Each row is a point on a landscape with many valleys, with its height.
From any point a ball rolls to the lowest of the 2 points nearest to it. It stops when none of these is lower. Distance is the straight distance between rows; heights are no part of it.
bovu (h 1.76): [129 106  85  90 117  83  73  79  97 112 119 128 103 114 112  84  91  95
  72 119 149 111]
Napu (h 3.15): [ 99 136 144  72  92 139 109 105  82 133  94  59  80  81  95  73 120 102
 112 106  33  86]
Dileg (h 3.62): [121  82  81  73  94 107  76 125 110 127  87  68 108 138 103  97  93 104
 130  71 101 107]
vur (h 4.29): [ 99 126  64  93 105  92 104  66  69  62  91 104  83 120  59  74 141  60
 117  92 119 130]
pifut (h 0.76): [ 77  82 152 114  78 115  97  96  97  90 108 102 112  73 114 113  91  72
  88 111 144  92]
sepu (h 5.81): [117 139 119 120 111  98 116 104 134 140 116 109 114  76 121  66  64 106
  72 122  92 116]
bebun (h 3.10): [116 101  74 120 114  89 110 103 133  89  98  79 114 123 115  96  62  84
  98  82 121 122]
Mudo (h 2.95): [111 137  70  84 106  98  93  97 129 121 112  49  93  94  72  86 101  78
 121  69  75 118]
Tudel (h 2.99): [ 95 150 126  74  93 111 111 126  83 135  87  64  78  82  52 100 114  88
 133 126  42  79]
zir (h 4.14): [109  49 114 108 100  88  57 109 132 121  94 136 122  82 136  82  75 131
  81 117 112 117]
Tutir (h 2.05): [100  97 104 104  92 117 140 104  85  91  81  90  81 127 110  90 107  97
  98 105  91 108]
davab (h 1.78): [ 83 128 110 101 107 117 149  99 107 103  86  90  65  99  82  62 109  83
 118  98  39 126]
tori (h 2.17): [ 88  87  92  91  68  78  51  95 125 131  78  82 118 109 110  71  86  75
 121  87 144  93]
Tel (h 5.39): [ 99 153 122 114 105 123 124  97  90  93 106  74  86 113  94 118  95  20
 118 140 102 106]
zige (h 3.54): [114  98  69  85 123  89 105 111  72  77  78  71  88 158  86 134 138  90
 120  59 106 122]
Nima (h 3.28): [118  92  35  80 110  82  95 120  61  82  87  98  93 151  80 129 121 106
  95  90 104 105]
Ziku (h 2.78): [110  92  71 115 100  98 122  83 119  85  97  94  91 124 133  73  93  70
 109  80 133 134]
Senu (h 2.69): [ 91 131  77  95  92 112  99  87  98 102 109  73  91  93  86  63 114  84
 134  56  66 116]
san (h 2.98): [ 68 106  95  82  94 107 110 100  81  77  95  80  95 108  64  93 138  91
 130  68  75 100]
kinip (h 2.50): [100 107  68  89  84  56  49 112 123 131  92 112  99 100  99  86  85  82
 107  89 135  84]
Big (h 2.07): [ 87 103  83  89 109 118 137 120  96 104  82  88  73  92  72  68 112 112
 122  81  32  94]
kune (h 1.25): [ 57  48  81  98  69  63  96 110  94  75  76  91 112 112  88 135  82  93
 103  90 108  74]
nusu (h 4.55): [ 96 156  49  97  96  87  96  78 101  89 101  98  85  95  49  76 108  61
 111  89 108 118]
zegit (h 2.29): [137 111  59 105 122 100 109  78 111  99 106 125  97 139 107  79  94  91
  82  98 145 138]
guzak (h 2.31): [111  99  79 100 105  86 111 124 117  94 101  87  99  91  68 122  76 127
  88 102  61  77]
ninur (h 2.38): [ 92 115  66  92  84 120 128  93 108 119  83  78  95  70  83  39 115  95
 136  66  34 100]
Vude (h 0.94): [ 90  25 139 107  92 103 110 126  92  59 101 127 113 115 125 149  76 122
  59 106 112 131]
Det (h 1.82): [ 86  70  61 104  84  56  99 120 106  79 101 101  98  94  72 132  83 107
  97  89  81  85]
Seku (h 1.81): [ 92  93 110  96  82  92  49  72 111 101  99 107 108 112 118  84 113  73
 115  78 139 101]
Fegik (h 1.44): [115  89 121  69 138 134  99 103  99  89 104  96 101 114  86 111 117 136
  94  83  48 110]
Kuvu (h 0.87): [ 93 119 120 104 130  80  62  77 122  73 138 102 118  94  83 134 120 114
  93  70 103 100]
Vup (h 1.21): [113 108 127 108  93 104  78  83  79 102 114 140 106  82 125  77 106  98
  78 135 152  96]
fazi (h 1.47): [ 95 109 113 100 139 131 153  89 113 100 108  95  71  83 108  74 110 114
  89  99  21 113]
vab (h 2.74): [146 109  53  75 111  83  85 120 109 127 116  78  91  86  51 118  79 135
 109 104  66  98]
Segu (h 2.08): [ 67 121 119 124  78 120 148  76  86  92  92  82  76  88  94  59 106  49
 122  94  49 111]
perim (h 5.99): [103 116  63 103  99  48 104  89  54  45 131 132 107  82  75 122 120 124
  77 126 103  98]
Furo (h 2.60): [136  76  55  78 132  98  96 108 121  64 119  94 110 134  86 149 118 135
 100  61  68 121]
turef (h 1.09): [ 60 116  91 120  86  44  67  71  98  69 104 110 107  62  63 119 115  88
 106  92 134  82]
vaga (h 1.71): [ 93 102 152  87 117 132 112 104  90  82  99  82 102 123  96 126 119 112
  89  96  65  97]
ruf (h 7.03): [109  53  75 100 106 112 150 127  73 115  56 130  87 138 137  99  76 129
  82 106 114 115]
zira (h 1.12): [122 106 129  77 149 124 104  86 119 101 125  97  91  87  95  76 123 134
  81  93  31 109]
vupi (h 1.93): [116 104 162 104 114 125 109  94  95 128  97 115 104  83 147  89  90 110
  67 139 108  91]
pusak (h 1.83): [ 94  61 153  98 111 106 119 101  87  57 114 105 113 114 102 153 116 124
  79  97  87  92]
Tigel (h 3.63): [ 70  83  71 112  65  96 140 125 115 113  70  72  92  89  80  77  67  96
 140  68  79  80]
Bino (h 2.13): [102 102 156  94 111 121 113 111  67 105  99 109  95  93 110 114  97 120
  72 147 100  73]
demaf (h 3.32): [108 116 141  82 108 126  85 114  93 146 110  77 117  82 122  89 126 121
 110  88  45  68]
sif (h 3.22): [ 94 124  97  78  98  87  93 100  81  69  94  67  94 137  55 132 147  82
 114  80  91 102]
numel (h 3.09): [150 117  63  79 123 105  80  95 135 142 113  52  96  71  64 116  86 108
 118  85  72 124]
Vofuf (h 2.19): [133  75  71  98 127 120 123 112 132  86  98  84  94 120  99 110 109 122
 108  65  84 118]
mavup (h 5.91): [123 135 128 116 135 106 110  73 132 121 137 119 101  69 113  70  93 118
  58 110  79 111]
sezu (h 4.77): [ 95 137  69 105 103  75  88  97 114  76 106 108 104 108  70  88 103  80
  88 101 128 106]
rirat (h 6.50): [129  90   9 117  88 100 123  84 108  81  95 152  93 101 109  69  62 127
  88 122 122  94]
vuko (h 5.70): [ 78 151 105 112 110  87  84  85  57  93 130 128  98  60  70 131 127  96
 108 157 121  69]
rona (h 2.96): [124  78  68  70 120  90  83 113  78  68 101 103 114 149 110 146 122 131
  80  75  98 115]
tig (h 6.67): [127  84  28 119  95 111 133  99 141  88  86 117  71 108 115  93  72 111
 101  89 126  94]
piro (h 4.42): [113  87  69  91  97 104 103 110  97 127  78 127 107 114 112  66  90 135
 102 106 113  91]
sor (h 3.97): [126  57  42  68  72 110  73 149  99 142  76  97 101  98  95 101  78 152
 131  83  79  60]
kes (h 5.68): [105 119 124 120 111  86  90  98 144 127 109  99 113 100 127 108  45  97
  75 110 116 103]
Fivaf (h 3.69): [ 99  90 140 102  94  92  62 101 117 141  98 107 130  89 131  70 112 116
 115  86 104  91]
nek (h 6.81): [111  37  50 129  87 104 138 112 133  95  82 126  77 125 132 110  47 113
  94 112 123 108]
nir (h 3.47): [116  97 138  64 111 130  83 109  91 158  96 100 112  95 131  63 103 138
  93 105  73  90]
peg (h 4.99): [ 99 104  90 104 116  84 107 108 104  81 100 112  97 116  83 131  85 100
  75 113 126 108]
rusi (h 4.01): [ 91  94  55  98 116  98 118  73  78  47  94 105  72 131  83  97 147  86
 100  77  93 137]
rekub (h 1.46): [ 69  16 112 123  67  84 113 130 113  73  98 129 102 108 111 129  66 112
  77  88 125 113]
tefum (h 1.96): [106  97 148  80 123 122 112  96  55  87 110 118 100 100  98 123 141 128
  84 128  63  78]
Dev (h 6.15): [ 90 122  42  85  82  48  90  86  75  72 119 146 101  80  69  89 110 128
  89 112  99  87]
fidi (h 2.32): [ 65 121 148 129  62 131 127  78  78 108 103  95  92  61 106  65  87  61
 129  94  57  80]
nop (h 7.20): [121  64  74  88  90  83  91 146  94 134  66 126 108 130 113 124  52 144
  81 138  87  81]
revo (h 2.80): [ 94 138 122  88  92 105  90 115  78 129  94  81 103  83  76 107 110 103
 113 124  83  70]
gam (h 1.31): [ 79 113 129  92 115  88  59  74 102  68 122 108 139  78  83 121 155  96
 107  83 119  82]
mas (h 1.39): [117 115  83 109 139  66  52  75 159  83 147  91 119  72  89 127 103 112
  77  66  97  98]
mem (h 2.56): [ 75 126 146 115  68 109 103  98  91 128  96  77 108  70 105  74 109  90
 114 110  81  69]
Zore (h 7.11): [112  67 102  93 106 113 133 131  87 116  66 116  99 149 124 129  64 151
  70 132  81 103]
Buf (h 1.66): [ 84 104 148  93 124 125  77  63  78  66 123 112 118  78 102  97 162  81
 119  84 107  85]
Per (h 2.36): [ 50 132 139 134  78 132 132  71  86  83 129  77  85  35 100  78 114  31
 143 104  82  80]
lival (h 1.65): [ 62 138 117 113  74  64  65  78 104  92 118  78 104  58  88  96 116  69
 121  90 155  82]
zilip (h 3.76): [121 113  83  87 128 118 108  81  70  73  83  94  77 151  96 105 152  91
 105  77 103 135]
rav (h 4.19): [137  79  37  81  76 117  92 123  99 156  67 124  91  90 106  61  79 142
 112 101  88  72]
bir (h 1.72): [ 82  27 127 110  72 105 110 117 111 101  79 107 115 116 133  94  75 100
  75  96 137 138]
bav (h 5.40): [113 121 117 113 112 103 144 106 113 114 101  82  89 136 117 120  50  78
  74 139 119 117]
zesuv (h 1.28): [ 92  72 129 106  71 104 105  99  86 102  72 114 114 108 122  99  86  96
  91 108 133 113]
talan (h 3.11): [ 82  66  79 121  65 110 126  89 113 110  78  84  89 129 136  75  71  59
 116  50 145 135]
Fusa (h 5.27): [113 129 123 106 113 114 129  97  92  79 102  74  77 142 119 128  95  48
  92 138 125 116]
teman (h 1.29): [ 92  99 112 112  95  71  37  58 120 109 103 133 121  69 116  68 126  97
 109  89 148  98]
naput (h 1.73): [ 57  83  93 107  66  73  90  95  80  75  95 117  97  99  69 118 101  88
 106  91 138  95]
bak (h 0.68): [ 88  91 144 113  90  98  45  78  94 106 114 139 125  60 138  88 116  88
  97 115 145  89]
fudif (h 3.40): [ 99  70  84 101  93  98 110 125 124 119  79  78 101 136 110 123  62  94
 105  87 112 102]
lala (h 5.15): [ 96 111 122 106 106  94 123 105  90  64 110  91  86 135  84 150  96  75
  92 120 111 113]
tilag (h 4.39): [123  79  92  96  90 100  79 104 103 129  91 153 115  87 120  69  67 135
  63 131 122  89]
Siz (h 2.14): [ 56 103 162 119  99 120 110  79  79  67 133  63  99  56  95  99 128  46
 145  95  97  86]
ges (h 1.80): [118  74 101  79 144 126  90  89 129  91 109  96 116 111 121  95 123 121
  91  60  78 119]
dison (h 1.58): [117 111 166 119 101 117  77  97 122 120 122 116 126  83 157 109  83  78
  78 134 135 105]
tido (h 5.60): [ 87 170 104 110 119 107  97  96  65  65 122 115  85  59  49 117 137  66
 123 147  99  87]
pav (h 3.78): [101  58  59  59  82 103  68 133  89 128  75  69  98 127  95 112 101 132
 132  64  94  83]
zosap (h 6.02): [108 129 136 126 141 100  76  81 142 114 139 103 111  63 127  99 131 129
  73 100  98 100]
gamom (h 3.83): [ 84  87 103 102  76  85  98 125 124 126  85  77 103  84  95  71  85 112
 119  77  90  74]
vofa (h 1.69): [ 87  91 120 121  78 117 142 108  70  95  73 104  83 116 119 112  78  85
 103 127 132 112]
Diben (h 3.65): [148 114 103  77 114 121  88  97 102 168 109 112 107 104 134  54  92 115
  83 102  90 112]
nuraf (h 1.92): [ 79 117 144 108 130 122 100  78  77  68 130  78 104  70 104 110 138  70
 120 110  96  73]
tusa (h 1.20): [ 89 109 149 119  97 119  86 100  93 130 128  95 119  79 131  98  82  70
 116 133 131  82]
gal (h 6.31): [113 100  22  98  97  73 100  87  83  81  98 140  92 101  79  79  89 116
  89 115 117  95]
geru (h 3.87): [102 103 116  93  92  98  61 116 113 141  98  85 116  80  96  85  94 131
 106  68  94  96]
Vugik (h 6.93): [111  41  38 112  85  94 155 122  82  84  62 137  73 131 123 119  68 127
  86 127 117 102]
kefi (h 5.54): [105 140 109 122  98  86 104 126 136 120 100  69  91 114  92 131  54  88
  80 130 110 104]
buge (h 3.91): [113  58 151 106  92  95  38  99 114 147  81 127 129  89 144  79 113 124
  76 114 116 104]
zegas (h 1.42): [ 66  37 133 101  77  81 113 120  77  46 105 113 130 113 103 165  97 123
  76 100  97 111]
Novil (h 3.38): [ 59  74  82 118  54  95 117 106 113 101  75  70 102 101 102  73  61  72
 117  69 120 105]
sagi (h 5.83): [ 87 140  86 111 100  43  85  90  76  69 133 121 106  63  79 157 127 102
  83 135 113  73]
zoz (h 5.49): [ 99 170 121 105 108 120 112  98  92  93 102  80  78  81  64 117 123  48
 118 138  92  93]

Where does a ball stop that starts at each point below?
mavup: zira
Napu: davab
Zore: zira
peg: zira
perim: zira

Call two points neighbours if one is among the 2 nearest of the other. Go from one point of each pair to the other, from neighbour to neighbour, staying as low as possible. Name the highest point that can't be avoided.
Ziku / davab: numel
davab / Vude: pusak
Vude / Kuvu: Per
zesuv / Vude: bir
turef / Fivaf: geru
bak / kune: Seku
kune / turef: naput
